A landscape with many valleys, sampled at points; each row gives a point and its height.
A ball rolls from a point to whichever of its 2 nearest points has the largest drop for the distance, and stops where none of them is lower. Distance is the straight distance between rows; heights are no part of it.
z971: [166 108 105  74 158  56 167 134 103 168  86 156 131 111 144 148 133 135
 166 104 135 128 118 168 107 107 107  81 107]  height 8.29
z76: [129 157 137 121 102 176  94 109 135 115 161 106 129 161 125 153 125 165
  99 127 141 119 132 122 126 147 164 104 116]  height 3.52
z418: [ 92 141 162 159 120 177  93 124 153 144 120  89  93 164 115 108 107 187
 102 163 123 156 137 116 133  89 104 166 126]  height 4.04
z482: [130 137 112  71 134 169 164 118 138 123 152 117 120 170 132 149 101 185
 143 101 111 138 127 136 111 178 162  85  79]  height 1.22
z885: [154 121  58 119 140  99 125 111  89 121 134 162 139 105 141 134 112  96
 115  70 159 122 113 149  68 102 137 131  93]  height 6.83
z599: [153 135 141 174 144 203 112 134 125 126 130  96  88 197 119  63  44 192
 133 135  96 164 126 111 108 102 115 174 128]  height 6.62
z776: [139 133 159 126 180 114  89 100 109 130  95 160 149 117 129 162 113 137
 134 162 153 147 131 145 110 109 135 109  96]  height 4.32
z169: [150  93 152 148 150 142 181 132 165 164 145  99 119 171  87 111 164 143
 148 107  95 110 168 120 145 182 130  87 133]  height 3.70
z610: [144  87 153 157 141 105 154 119 133 169 134 100 137 162  95 121 181 134
 142 127 104 111 163 113 177 156 131  85 175]  height 3.33
z89: [159  81 143 159 164 106 169 136 129 150 107 160 165 128 130 101 162  68
 138 154 128 130 154 103 151 174 143 116 181]  height 6.96
z438: [123 161 150 166 102 174 101 129 165  92 142 153 156 126 130 134 137  79
 128 150 131 138 136  93 104 138 158 138 176]  height 2.93
z952: [135 126 179 197 126 180 106 105 153 129 116  96 106 204  95  71  72 177
 161 154 143 178 159  93 108 132 126 166 132]  height 6.90
z778: [175 130 124 117 133  87 131 118  75 156 136 147 156  97 144 140 175  98
 105 120 122 101 116 137 160 120 120 100 171]  height 3.77
z322: [125 162 142 137  92 188  79 117 137 118 160  95 115 179 129 121 103 176
  68 120 153 129 130 118 130 127 146 138 125]  height 3.99
z541: [182 103  89 157 177 102 119 100  86 120  89 165 147 103 113 108  90  74
 125 118 191 148 129 146 115 133 117 147 124]  height 2.29
z799: [180 116 146 121 180 110 168 138 109 166 116 189 167  98 176 128 168  78
 126 134  94 121 124 124 130 165 105  96 146]  height 6.48
z568: [ 97 154 186 175 153 187  61 160 128  88 126 123 134 125 136 161  97 162
 125 164  69 140 132 118  91  77 122 159 105]  height 5.98
z803: [219 124  99 135 146  61 158 117  57 164 124 129 171  88 121 117 173  98
 132 105 128 120 130 152 181 152  65 101 165]  height 5.05
z842: [154 122  79  99 116  68 125 136  90 137 113 151 113  85 153 129 127  50
 106 103 144 101  97 127 113  62 123 154 142]  height 6.38
z811: [155 141 122  77 150  47 124 116  91 156  69 168 142 104 146 157 127 128
 145 134 154 118 115 175 107  82 106 111  96]  height 8.13
z406: [ 17 150 172  97 110 103 105 137 151  99 112 104 130  82 141 166 181 133
 134 178 100 125 134 123 147  88 114 156 118]  height 3.95
z985: [163  73  52 109 168  84 185 128  86 151 113 135 136 116 133 101 123 100
 149  59 161 133 127 159 104 134 118 112 130]  height 8.50
z638: [154 146 131 176 108 162 135 135 127  81 171 132 169 147 108 107 143  96
 121 108 142 107 155 100 104 179 179 106 176]  height 2.56
z582: [140 132  97 116 146 155 162 168 138  77 134 176 148  96 143 125 114  60
 151 105 122 125 116 128  72 149 155 123 120]  height 4.58
z341: [101 100 163 116 167 133 133 105 156 140 105 128 126 161 112 161 133 145
 184 165 139 182 150 116 129 153 158  90 124]  height 3.81
z20: [ 95 132 113  89  99 129 143 152 148 133 138 123 108  99 119 152 149 128
 142 128  92 109 110 144 133 117 145 123 127]  height 4.76
z831: [141 170 139 123 144 128  85 124 115  96 121 195 154  96 166 176 120 103
  96 155 122  97 115 134  83 105 140 128  97]  height 6.75
z324: [123 145 145 121 152 104  64 108  74 127 114  96 112 124 148 155 122 197
  68 129 127  83 121 161 130  55  98 150  76]  height 0.85
z207: [107 175 164 162  70 181 103 126 166  92 163 126 144 140 128 146 156 131
 129 140 121 142 145  98 119 144 166 123 161]  height 1.93
z777: [145 146 112 105 106  94 109 108  82 134 146 120 130 102 139 155 159 117
  83 112 137  90 109 144 145  97 140 107 146]  height 3.36
z862: [125 126  42 110 115 112 129 121 115 118 143 156 113 115 142 143  97 115
 127  55 130 105 110 140  70  99 143 147  64]  height 6.99
z203: [ 72 132 182 140 154 148  60 112 126 124 111  92 124 130 127 157 139 173
 102 163 130 143 146 127 122  85 122 140  99]  height 2.69
z307: [ 95 146 163  87 155  96 119 137 143 127  96 186 148  84 175 175 136  97
 136 178 111 126 119 126 115 122 133 127 113]  height 7.55
z86: [163  93 131 184 142 105 173 131 120 123 150  98 163 170  70  71 143 148
 133 113 140 109 173 113 141 212 165 113 167]  height 3.90
z492: [ 88 134 142  98 108 179 155 146 167 102 139 122 135 124 110 151 106 150
 195 133 102 154 125 141 113 168 153 104  81]  height 1.85
z285: [178  78  65 150 169  85 190 132  72 138 118 127 149 120 111  86 147  74
 123  78 156 123 139 150 126 173 116 121 162]  height 8.62
z229: [ 47 139 155 114  96 140 156 149 176 103 133 134 148  91 114 167 160 130
 167 162  64 148 109 133 151 144 124 121 124]  height 3.78
z300: [153 130 109 177 103 152 173 145 126 100 169  99 142 163 105  75 140 128
 108  81 140 107 154 107 100 190 174 119 176]  height 3.12
z320: [150  89 155 175 144 107 147 104 131 126 122 116 172 170  81  93 130 134
 163 141 158 135 172 101 144 193 175 106 158]  height 4.20
z224: [111 140 153 132 165 136  74 114  99 126 110 109 120 129 134 168 107 182
  90 148 126 116 139 153 114  74 122 139  84]  height 1.78
z334: [108 141 144  91 132 139  76  91 106 147 137  79  97 180 134 125 113 197
  67 142 148 130 122 136 171 109 108 142 105]  height 2.40
z101: [131 111 158 107 145 123 174 158 153 174 140 118 103 100 106 158 177  97
 160 118  56  94 141 135 163 134  84  93 124]  height 4.38
z619: [114 140 112  94 140 125 108 135 128 123 108 130  96 132 133 170  77 181
 119 120 113 103 123 157  96  86 124 144  29]  height 2.45
z411: [122 144 134  72 133  72 142 151 137 132  90 194 144  77 180 173 131  99
 148 152 107  98 107 149 105 123 117 119 100]  height 7.80
z945: [110 177 173 185  74 198  81 122 159 109 154 103 129 166 121 117 120 163
 120 148 137 152 154  92 110 131 144 139 146]  height 2.79
z463: [139 111 111 172  86 119 164 139 141 141 146  97 125 156  85  60 161 123
  96 104 140 102 150 104 146 148 149 134 204]  height 0.88
z584: [193 135  91 120 151  62 121 100  65 145  90 176 170  83 145 118 134  92
 123 132 171 142 110 155 141 131 103 120 136]  height 1.30
z85: [103 136  71  57 106 109 121 129 124 151 140 107  57 170 153 116  93 149
  93  92 122 110  97 127 133  88 105 171  78]  height 7.28
z371: [ 91 158 140 123  83 174 120 127 164 119 153 111 122 139 116 153 152 161
 119 134 112 136 131 116 133 139 163 106 137]  height 2.90
z75: [164 120 119 151 116 111 120  89 106 135 157  94 146 158 105 112 142 174
  98 125 161 108 145 135 195 192 153 105 154]  height 2.85
z144: [130 148 119 145 108 158 131 151 159  93 136 158 136  97 135 116 147  61
 116 136 126 126 119 106 107 132 158 136 169]  height 3.65
z814: [ 84 134  65  54  67 130 177 162 159 126 161 107  90 123 131 112 110 158
 131  91  83 117  83 141 147 137 111 146  90]  height 5.32
z982: [186 151 156 107 179  88 151 124 106 161 114 210 191 102 195 139 159 112
 133 141 106 122 119 146 116 165 116  73 131]  height 6.30
z633: [183 136 106 104 170  89 138 105  96 132 105 185 171 104 140 152 127 117
 140 111 150 130 122 167  98 140 132  84 109]  height 5.64
z427: [128 147 171 201 126 171  41 120 133 103 140 136 148 136 126 129 119 103
  92 161 142 140 134 104 128  96 136 161 166]  height 4.71
z788: [197 118  55 141 165  77 139  99  58 123  97 164 163  86 124 111 117  97
 135 104 190 156 129 157 129 157 106 129 131]  height 1.75
z366: [145 119 130 177  98 114  67  95 110 133 136  92 139 134  97 114 135 137
  90 148 186 117 136 137 194 135 138 140 179]  height 5.39
z674: [123 166 154 170 118 215  97 148 130 128 140  98  99 168 146 101  59 215
 119 144  64 166 129 105 114  95 100 171 123]  height 6.49
z866: [110 111 176 136 123 101 100  95 100 146 151  92 153 133 131 166 205 162
 115 143 145 119 148 131 197 131 131  87 181]  height 3.96
z439: [176  87  85  96 164  60 164 114  80 171  82 145 136 104 124 120 124 119
 167 102 167 151 118 166 129 121 106  94 120]  height 8.40
z462: [136 129 108 114 136 192 138 140 141 115 134 107  87 180 117  91  50 148
 143 102 146 159 123 123  81 144 135 151  72]  height 2.10
z856: [170 101  90 132 173 124 190 155 110 149 150 130 125 113 115 123 161  83
 130  48  89  97 139 157  96 147  85  90 120]  height 3.67
z998: [134 168 156 163  53 183 146 119 179 114 152 116 118 194 109  57  92 183
 125 129 157 151 163  62  99 159 130 166 148]  height 2.86
z708: [ 85 100  82  56 100 114 180 170 167 124 125 113 100 108 131 137  79 159
 184 112 108 117  93 165 137 128 110 121  61]  height 5.43
z962: [ 24 162 158 114  58 170 147 119 187 121 146 103 123 134 120 137 142 202
 146 167  90 175 132 120 156 149 107 138 111]  height 3.89
z754: [171 142 130 188 129 155  43 109  94  97 145 136 149 115 121 137 107 116
  65 130 144 108 112 142 125  90 141 147 143]  height 4.74
z711: [115 118 155 123 127 158 147 113 167 138 129 102 119 175 100 131 119 165
 162 144 133 160 150 114 132 164 163  97 124]  height 3.45
z210: [ 86 138 161 118 109 138  86  92 131 154 124  69  97 164 119 117 141 186
  80 157 160 139 136 123 176  96 119 146 145]  height 2.89
z665: [143 109 108 136 117 130 142 124 127 140 121 112 116 125 103 108 143  98
 116 126 150 129 124 126 141 122 158 123 174]  height 3.74
z726: [129 117  94  99 108 113 173 160 126 153 147 108 101 100 119 128 162  99
 130  96  85  94 106 134 138 110 122 107 148]  height 5.02
z451: [110 139 181 110 168 151 110 117 146 100 117 173 149 129 140 181 116 118
 181 169 127 159 142 116  90 155 156 101  99]  height 3.54
z54: [ 99 161 170 123 149 118  90 137 134 106 100 189 148  88 193 166 122  89
 101 188 108 107 116 116 102 108 129 157  94]  height 7.20
z972: [108 143 175 152 188 140  69 142 115  97  98 156 140 114 145 167 101 145
 112 176  91 121 128 128  97  69 118 154  84]  height 5.38
z289: [146 119 136 136 145 150 153 129 143 114 134 146 144 139 111 131 137 100
 156 132 132 140 139 114 110 167 171  97 153]  height 3.24
z112: [189 136 142 149 130  70  99  93  70 144 127 153 191  72 163 159 182 124
 114 160 168 125 132 148 210 181  95 112 187]  height 5.78
z986: [113 128 129 106 129 126 143 161 159 120 109 189 128  76 163 133 139  57
 135 159 101 125 103 114 122 133 136 146 142]  height 7.87
z994: [ 96  91  37  93 109 106 169 172 149 119 128 129  98  98 138 116  87 109
 168  73 129 111 103 140  95 110 119 139  83]  height 7.94
z194: [168 123 142 186 109 139 117 113 115  87 165 113 177 162  94  94 125 136
 126 117 175 113 166 106 122 198 184 112 162]  height 1.97
z476: [182 138 131 190 157 153  57 104  93  87 134 156 163 112 123 119  98  92
  95 141 163 131 128 131 117 123 132 145 136]  height 5.27
z77: [151 101  83  90 117  87 161 111  86 165 146  77  88 136 124  95 143 126
 110  86 138 113 115 133 169 119 126 122 148]  height 7.49
z184: [167 116  98 124 133  71 113 106  72 148 102 141 133  89 125 125 129  90
 115 133 174 131 111 142 149  99 121 137 143]  height 1.79
z445: [123 129 113  98 132 148 159 163 149  82 132 167 140  92 128 154 108 102
 173 121 109 125 111 139  81 155 154 107  89]  height 4.88
z527: [105 135 156 121 124 176 113 115 158 121 123 110 110 161 111 136  99 167
 150 157 139 162 142 120 116 128 153 129 102]  height 3.13
z183: [160 120 134 140 142 156 132 111 121 101 126 123 129 156  99 113 101 123
 151 118 160 141 143 120 101 164 173 111 127]  height 2.72
z784: [ 82 115 177 143 131  97  93  91 121 138 121 105 141 140 128 159 179 139
 120 169 153 147 147 108 177 125 136 111 173]  height 4.06
z221: [144 109  88 158 123 141 159 133 143 114 115 120 115 138  99  75 115  87
 118 110 171 139 137 121 104 129 157 145 166]  height 3.28
z104: [120 154 109 148  54 181 146 152 177 106 161 115 121 129 113  99 150 129
 103 110 120 118 127 103 117 146 154 140 170]  height 1.80
z511: [163  91 159 180 133  73 141 121 100 165 139 100 163 134  99 114 187 110
 122 142 118  98 161 111 208 167 114 104 197]  height 2.88
z509: [174 124  58 133 139  93 144 118  73 117 145 168 155  99 143 122 140  69
 100  70 151 112 107 138  92 126 137 120 140]  height 6.65
z802: [119 124 111 114 124 150 104 126 144 134 121 116  86 141 114 121  98 143
 106 129 142 135 112 136 110  94 136 143 104]  height 2.61
z859: [155 163 160 124 152 140  92 118 122 101 137 198 178 107 177 168 135  99
 113 149 132 119 121 122  92 141 157  97 126]  height 6.34
z185: [117  86 142 153 143 119 177 150 166 139 107 154 145 137 120  95 160  68
 164 159 117 149 154  83 144 163 142 129 192]  height 7.22
z551: [ 99 188 180 142  76 208 126 117 180 128 142 118 105 201 133  91  75 214
 127 154 109 176 159  75 130 135  77 175 123]  height 4.19
z891: [140 123  92  64 110  99 131  98  94 162 151  85  78 168 132 100 124 158
  95 103 147 110 105 131 178 125 129 130 129]  height 7.43
z748: [167  97 109 123 142 103 162 124 104 145 123 129 140 115 116 123 161  93
 121 111 131 116 130 140 151 131 126  99 167]  height 4.08
z369: [162 134  95  90 141  82 162 134 102 141 140 151 132  99 146 164 157 123
 134  81  85  93 113 157 102 120 119  90 114]  height 4.10
z623: [100 124 208 174 191 124  42  95 109 109 105 155 169 136 163 159 138 125
 115 185 154 162 145 104 151 129 114 132 134]  height 5.36
z928: [117 135  83  86  83  93 172 169 125 134 167 104  89  79 130 146 152 108
 134  82  58  79  88 142 147  98 113 125 114]  height 5.16
z950: [ 86 140 125 130  64 176 194 163 178 117 178 114 143 103  93 107 147 144
 147 104  42 132 102 150 152 166 114 120 118]  height 2.87
z836: [ 66 130 148 132  82 156 182 157 183 103 165 141 160  89 101 132 152 127
 170 142  36 139  99 154 156 165 119 112 124]  height 3.25
z714: [167 113  65 114 148  76 146 130  86 131  98 186 142  90 166 103 122  49
 112  98 163 122 109 136  96 109 115 142 135]  height 6.50
z652: [143  99  65 135 148 138 190 161 116 113 141 125 119 125 120 109 129  89
 131  62 134 113 122 142  90 141 143 117 139]  height 3.17
z408: [129 117 146 126 121 124 117  95 119 149 148  97 132 157 117 148 164 171
 112 134 141 114 140 130 170 151 157  84 156]  height 3.37
z43: [ 58 169 167 129  68 167 123 123 177 120 153  96 125 158 129 151 158 197
 126 153 110 158 144 104 142 151 138 117 133]  height 3.48
z60: [209 116 104 161 142  76 131 104  69 149 124 137 180  86 116 132 167 118
 129 134 151 113 145 147 199 186  96 106 177]  height 5.31
z701: [177 129 115 174 101 132  93 101 100  92 169 100 157 155  99 100 119 151
  95 112 186 105 146 130 157 198 166 128 154]  height 2.39
z345: [174 152 142 114 167 108 113 102 103 125 122 198 184 102 165 155 142 110
 128 148 142 131 123 140 116 149 140  88 124]  height 6.00
z739: [109 101 152 115 168 114 124 110 135 143  94 148 135 129 123 157 132 120
 165 168 150 161 132 124 130 126 138 106 130]  height 4.22
z752: [ 98 103  72  65 102 155 187 169 167 129 150 107 102 127 124 113  99 155
 165  85  97 134  98 146 129 157 124 117  88]  height 5.40
z694: [147 147 170 125 137  74  75  99  60 133 118 147 186  78 173 165 182 124
  97 166 176 120 121 157 190 134  92 117 175]  height 6.21
z4: [ 14 158 156 106  71 147 128 139 167 108 129  96 124 103 120 155 144 183
 130 164  97 153 117 145 145 112 110 155  79]  height 4.26
z117: [ 84 119 150 148 133 141  99 131 160 142  87 116  99 127 109 126 121 121
 129 176 128 149 125 123 129  67 116 168 134]  height 4.67
z273: [ 80 130 201 159 169 128  64  96 145 112 104 149 145 156 154 175 148 121
 152 177 141 188 149  85 126 145 129 119 130]  height 5.96
z873: [ 81 151 178 134 120 144  81 130 150 105 142 160 157 110 166 167 171  94
 111 165 120 133 128  98 134 132 147 118 168]  height 5.37
z702: [206 104  92 144 161  65 180 122  49 176 131 115 149  99 119 102 171  77
 128  62 130 113 136 149 152 139  64 120 156]  height 4.94
z525: [126 160 127  84 134 160  88 100 122 130 144 108  97 205 126 121  85 192
  85 133 138 144 130 126 149 137 122 133  85]  height 1.92
z109: [157 138 114  76 136  36 158 155 105 148  71 188 142  90 183 148 127  98
 148 131 131 105 103 146 104  89  94 118 103]  height 7.97
z280: [102  96  67  97 107 144 155 160 173 124 111 116  87 122 119  97  76 121
 158 102 149 137  99 140 106 102 125 149  94]  height 7.88
z834: [125 177 139 148  57 194 123 119 171 129 155 117 105 187 128  71  87 190
  83 132 149 143 142  81 123 134 103 168 152]  height 2.64
z930: [129 120 110 144 100 159 181 141 168 123 133 103 106 185  98  51 103 146
 135 109 169 143 148  98 104 168 154 145 159]  height 1.68
z12: [112 166 142 105 131  67  84 125  82 123  91  99 101 109 146 167 135 164
  86 130 125  67 123 159 119  28  99 165  75]  height 0.98
z401: [118 112 123 108 143 125 139 169 170 120  87 195 126  70 174 112  95  50
 152 161 134 136 105 112 108 120 132 164 117]  height 8.07
z190: [148 156 170 192 101 200  51 114 117 112 163  90 134 188 126 110  92 185
  78 127 139 133 140 112 145 126 129 154 137]  height 4.46
z634: [128 167 122 146  52 177 141 129 163 124 170 110 114 178 121  75 133 166
  80 113 150 112 145  80 132 155 144 144 171]  height 2.32
z225: [108 109  51  92 106  87 156 184 152 100 109 163 117  73 141 132  99  73
 173  96 121  95  89 150  99  99 114 151  89]  height 7.99
z166: [104 141 132 108 111 119  96 110 103 136 126 111 114 113 131 162 145 141
  93 137 139 107 115 145 133  90 134 122 120]  height 2.74
z496: [141 133 147 191 105 156  56  98 117 120 151  93 131 159 108 105 109 162
  74 140 168 123 130 123 169 124 126 158 158]  height 4.91
z957: [171 139 131 158 159 128  81 114 109 107 109 181 150  97 152 120  96  61
  94 147 152 128 113 127 102 107 138 153 127]  height 5.80
z394: [128 157 177 137 173 168  82 132 144  91 111 174 142 122 142 158  85 101
 174 176 116 150 136 113  71 127 138 136  82]  height 4.09
z622: [135 150 157 147 169 153  84 143 128  96 105 168 130 111 136 152  76 105
 135 162 105 121 121 127  80  88 126 152  92]  height 4.72
z670: [ 99 146 116 133  58 174 179 151 180 129 176 102 114 133 107 109 161 146
 120 105  79 119 121 116 150 153 129 127 165]  height 2.36
z977: [133 156 139 178 102 174  76 126 135  99 152 120 133 128 117 123 117 109
  75 128 151 123 122 114 117 105 153 145 157]  height 3.98
z910: [ 86 137 193 198 136 187  65 121 137 127 129  79 120 169 136 118 123 215
 101 161 111 159 150 102 135  78 107 167 142]  height 3.66
z868: [162  93 169 143 180 103 165 125 123 175 113 177 161 123 166 126 179  79
 142 150 100 131 139 104 164 178 112  98 162]  height 6.68
z233: [116 106  63 115 118 161 177 159 162 108 131 110  91 145 118  85  88 124
 150  75 155 147 121 132  82 143 136 141 113]  height 7.81
z21: [117 117 190 198 170 125  45  84 112 119 108 125 154 141 118 144 124 137
 132 185 162 163 145 111 159 124 123 145 139]  height 4.79
z80: [151 120  82 105 154 164 112 118 120 120 135 118  86 180 129  95  51 158
 120  92 141 146 119 132  88 118 123 156  50]  height 2.30
z655: [182 115  82 115 163 105 176 121  89 151 152 145 145 113 132 132 163 113
 127  55 102 103 126 163 101 143 112  80 116]  height 3.87
z79: [145 121 143  81 147  83 184 167 124 171 138 125 118  77 131 167 165 104
 161 106  46  80 119 154 146 103  74 100 106]  height 4.62
z428: [126 129 162 134 138  93  64  99  85 129 109 135 154  96 147 155 158 114
  85 169 166 125 121 133 167 100 112 140 155]  height 6.63
z880: [144 114 154 202 144 185 111 131 142 125 110 112  98 177  95  70  66 147
 151 144 126 166 140 103 103  97 128 170 134]  height 6.77
z14: [144 119  47 109 100  83 128 102  79 151 154 109 100 118 138 107 130 100
 102  62 153 107 109 133 128  85 133 149 117]  height 7.58
z893: [131 125 114 142  83 143 196 147 183 151 155  92 104 174  96  53 156 157
 111 100 108 109 156  95 143 164 129 129 184]  height 1.24
z247: [125 126 167 150 161 153  83 102 121 114 111 128 128 146 109 152  97 144
 143 157 139 153 138 138 107 110 139 127  98]  height 3.69
z543: [162  84  78 158 152 119 130 115 106 114  99 132 130 119  96  79  91  77
 122 104 193 148 127 138 112 127 133 157 140]  height 2.78
z282: [161  99 155 191 139  84 103  87 112 113 126 133 185 147  96 119 135 127
 155 167 183 141 169 111 179 212 159 119 164]  height 4.56
z455: [121  80 122  68 140  92 193 162 140 173 109  94  88 112 121 143 139 125
 188 124  99 120 123 143 157 105  99  96 127]  height 5.72
z769: [ 43 146 173  69 119  80 134 140 122 120 113  90 120  81 144 185 195 145
 142 156  95 113 136 129 151  87 118 128 126]  height 4.34
z717: [ 27 135 175 127 135 132  79 130 150 117  97  97 119 112 127 161 157 162
 126 176 110 140 142 120 131  70 108 163 101]  height 3.38
z349: [141  94  57 116 117  99 149 120  94 144 127 114  96 116 121  90 127  78
 119  76 168 120 107 138 119  94 140 149 147]  height 7.65
z516: [186 117 121  94 149  64 185 171  95 179 129 144 125  83 156 131 157  63
 154  82  79  89 116 133 115 102  53 113 124]  height 4.80
z531: [152 116  83 104 152 121 111 117 112 140 125 139  99 152 134 140  64 168
 123  89 138 120 113 157  82  98 125 144  37]  height 2.57
z603: [115 120  57  55 109  96 148 127 121 142 146 119  80 133 151 134 107 147
 128  78 119 108 100 141 118 104 132 133  67]  height 7.21
z365: [158 117 164 201 133 115  62  83 115 104 137 117 166 143 103 132 123 149
 134 158 194 142 164 126 183 185 152 129 157]  height 4.89
z481: [149 139 111  97 163 114 139 133 132 117 117 181 146 102 145 168 121 116
 154 120 127 120 115 153  81 131 145  94  94]  height 5.26
z969: [151 128  96 139 129 175 147 122 121 100 152 110 120 167 109  95 102 125
 114  86 154 135 137 117  86 166 173 112 125]  height 2.31
z671: [128 132 166 121 163 137 136 124 143 112 133 173 159 120 147 160 144 102
 166 154 107 142 136 110 116 173 158  87 137]  height 2.92
z70: [ 81  90 111  80 116 129 179 166 186 138 114 112 101 103 111 133 106 147
 199 137 113 139 110 156 143 132 120 106 101]  height 5.51
z999: [202 115  98 115 158  65 187 149  68 177 143 134 140  97 131 114 166  67
 133  54  97 103 125 143 117 111  52 107 129]  height 4.86
z829: [113 143  71  77 105 130 136 145 140 113 147 134 102 120 142 152  97 149
 132  80 110 108 101 150  96 118 148 130  51]  height 7.12
z958: [142 134 116 130 133  99  97 137 110 121 104 176 124  90 161 129 117  53
  82 145 139 105 100 119 113  79 121 159 136]  height 6.18
z628: [ 95 114 153 161 144 163 102 134 146 155  92  96  83 147 107  93  94 170
 125 167 104 160 120 127 126  58 110 171 129]  height 4.31
z204: [ 89 137 111  81 120  96 123 147 129 131  94 103  73 132 138 158  87 175
 126 126 106  89 111 161 118  68  99 173  34]  height 2.02
z335: [ 49 151 146  89  93 131 118 150 156 117 103  95  89 116 122 149 119 176
 116 158 100 124 118 150 131  78 106 173  73]  height 4.63
z459: [103 141 117  91 105 111 106 127 123 149 110  91  74 122 125 145 120 149
  98 132 134 117 108 143 130  69 125 148 105]  height 2.15
z305: [108  85 143 123 145 122 183 170 171 156  98 162 130 104 166  97 161  48
 170 154  91 137 123  93 149 154 114 136 172]  height 7.42
z177: [ 82 116 144 113 120 127 164 168 174 128 125 168 147  84 149 134 159  65
 158 159  64 130 109 110 146 142 127 133 159]  height 7.63
z436: [125 136 105  81 121 118 153 135 120 135 138 135 115 111 137 173 149 150
 132 109  99 101 115 159 114 127 139  93  98]  height 4.42
z699: [135 131 117 126 111 184 150 130 164 122 129 108  99 179 107  76  77 160
 147 111 159 161 143 103  95 153 146 140 116]  height 1.90
z529: [169 104 109 139 120  73 126  98  77 156  96 121 142  93 108 114 152  85
 117 145 174 127 126 131 195 137 120 139 188]  height 1.77
z81: [134 128 114  67 141 152 133  97 129 138 144 109  98 192 125 134  93 189
 119 111 143 138 125 137 134 156 146 102  80]  height 1.51
z444: [ 84 115 200 204 168 149  54 110 130 127 109 101 132 161 124 133 124 166
 129 177 123 178 149 106 141  92 113 154 146]  height 4.18
z749: [111 156 199 208 106 202  77 123 145 121 147  94 118 185 130 109 100 193
 130 155 109 169 154  84 119 110 115 156 136]  height 3.27
z780: [139  97 150 139 122  77 132 110 100 162 118 112 144 121 124 127 180  99
 127 152 133 124 142 121 207 132 127 116 205]  height 2.37
z215: [126 112  85 108 135 112 144 176 157 100  95 182 122  78 157 125  81  56
 151 130 131 113 100 136  82 103 125 161  97]  height 8.09
z246: [ 74 175 167 122  66 189 128 116 181 127 138 104 103 189 123 123 108 204
 123 160 125 169 150  95 136 147 112 145 121]  height 3.92
z105: [164 124 150 152 169  97  95  67  97 134 107 149 171 120 113 154 126 159
 154 170 185 155 150 151 164 182 131  98 119]  height 5.33
z575: [ 99  73 114  84 128 115 186 181 176 153 103 118 104  96 110 136 137 111
 202 138  99 136 114 138 162 125  97 107 133]  height 5.62
z403: [ 68 124 161 121 111 130  98 105 141 147 125  86 109 137 121 147 164 157
 116 161 148 148 141 115 161  95 134 129 156]  height 3.39
z648: [167 142 142  69 141  52 185 177 116 173 117 150 128  73 162 166 159  87
 168 108  68  84 111 144 130 101  54 112 107]  height 4.73
z822: [111 159 180 182 145 201  76 152 119 113 134 101 120 153 130 126  84 192
 124 154  58 146 130 116 105  73 124 154 119]  height 6.29
z992: [122 114 129 159  70 134 196 139 194 139 137 102 116 180  96  55 130 173
 130 121 151 135 161  82 115 165 140 146 188]  height 1.46
z640: [156 130 164 183 136 152  72  91 115 101 140 114 154 162 100 125 110 143
 124 149 173 140 148 121 142 160 157 123 134]  height 5.22
z552: [159 147 158 126 170  89  80  74  86 136 101 155 178 107 135 162 132 163
 126 158 175 144 131 180 142 128 111  99 108]  height 4.90
z193: [152  96 109 172 146 134 197 158 132 119 149 103 132 168  87  75 150 112
 125  81 127 107 164 126 108 192 144 109 168]  height 3.53
z970: [147 127  91 132 139 139 147 146 121  98 135 167 145 104 133 113 144  60
 105 115 133 116 120 117  98 140 163 122 160]  height 4.15
z636: [107 152  82  45  92 117 137 123 137 150 151  96  72 178 143 101 116 153
  87 103 118 119  99 121 165 111 110 148 121]  height 7.35
z616: [111  95  38 119 112 129 171 147 131 133 140 102  85 144 133  76 106 100
 116  61 164 136 114 127 100 116 134 160 132]  height 7.73
z571: [ 46 154 169 131 104 143 111 132 164 100 135 133 145 103 140 176 184 122
 138 168  95 150 126 107 145 136 134 123 147]  height 4.57
z751: [139 151 142 102 126 182 141 123 140 103 156 119 133 149 118 145 108 159
 170 114 121 140 136 132  92 172 174  88  90]  height 1.52
z606: [ 96 150 188 169 127 159  51 120 145  95 137 152 151 131 154 159 148 107
  97 176 135 143 135 104 129 106 140 142 158]  height 5.35
z249: [ 84 149 121  92 104  83 112 147 116 126  92 103  74 106 136 165 118 147
 113 139 112  78 110 154 124  42 105 175  76]  height 1.63
z984: [101 129 165 133 148 122  82 127 136 130  81 156 127 108 139 146 117  91
 115 186 128 134 121 124 125  83 120 155 135]  height 5.21
z234: [143  91  59 124 148 138 196 152 113 147 172 100 103 145 125  99 150 104
 119  35  97  95 132 142 106 153 109 119 122]  height 3.43
z991: [110 130  67  58  74 109 175 155 130 154 168  92  73 118 136 116 136 131
 132  73  84 102  94 133 157 110 113 138 113]  height 5.25
z878: [108 143 164 124 127 168 146 138 169  95 148 144 149 125 123 161 135 120
 204 144  89 152 138 116 113 183 157  94 116]  height 2.26
z707: [142 102 155 138 148 154 181 147 176 174 151 107 108 145  87 135 172 112
 152 100  65  94 165 129 146 170  91  90 113]  height 4.00
z677: [ 70 144 127 101  87 126 125 156 162 116 111 126 101  93 115 149 118 125
 136 155 110 123 109 144 126  84 126 160 105]  height 5.00
z783: [161 102  71 139 153 126 157 109 101 113 139 127 126 137 115 113 120 106
 120  72 161 128 127 144  92 149 161 110 129]  height 2.80

Where does a ball stop that starts at each point below?
z225: z977
z999: z529
z636: z977
z177: z207
z811: z207
z880: z671
z752: z969
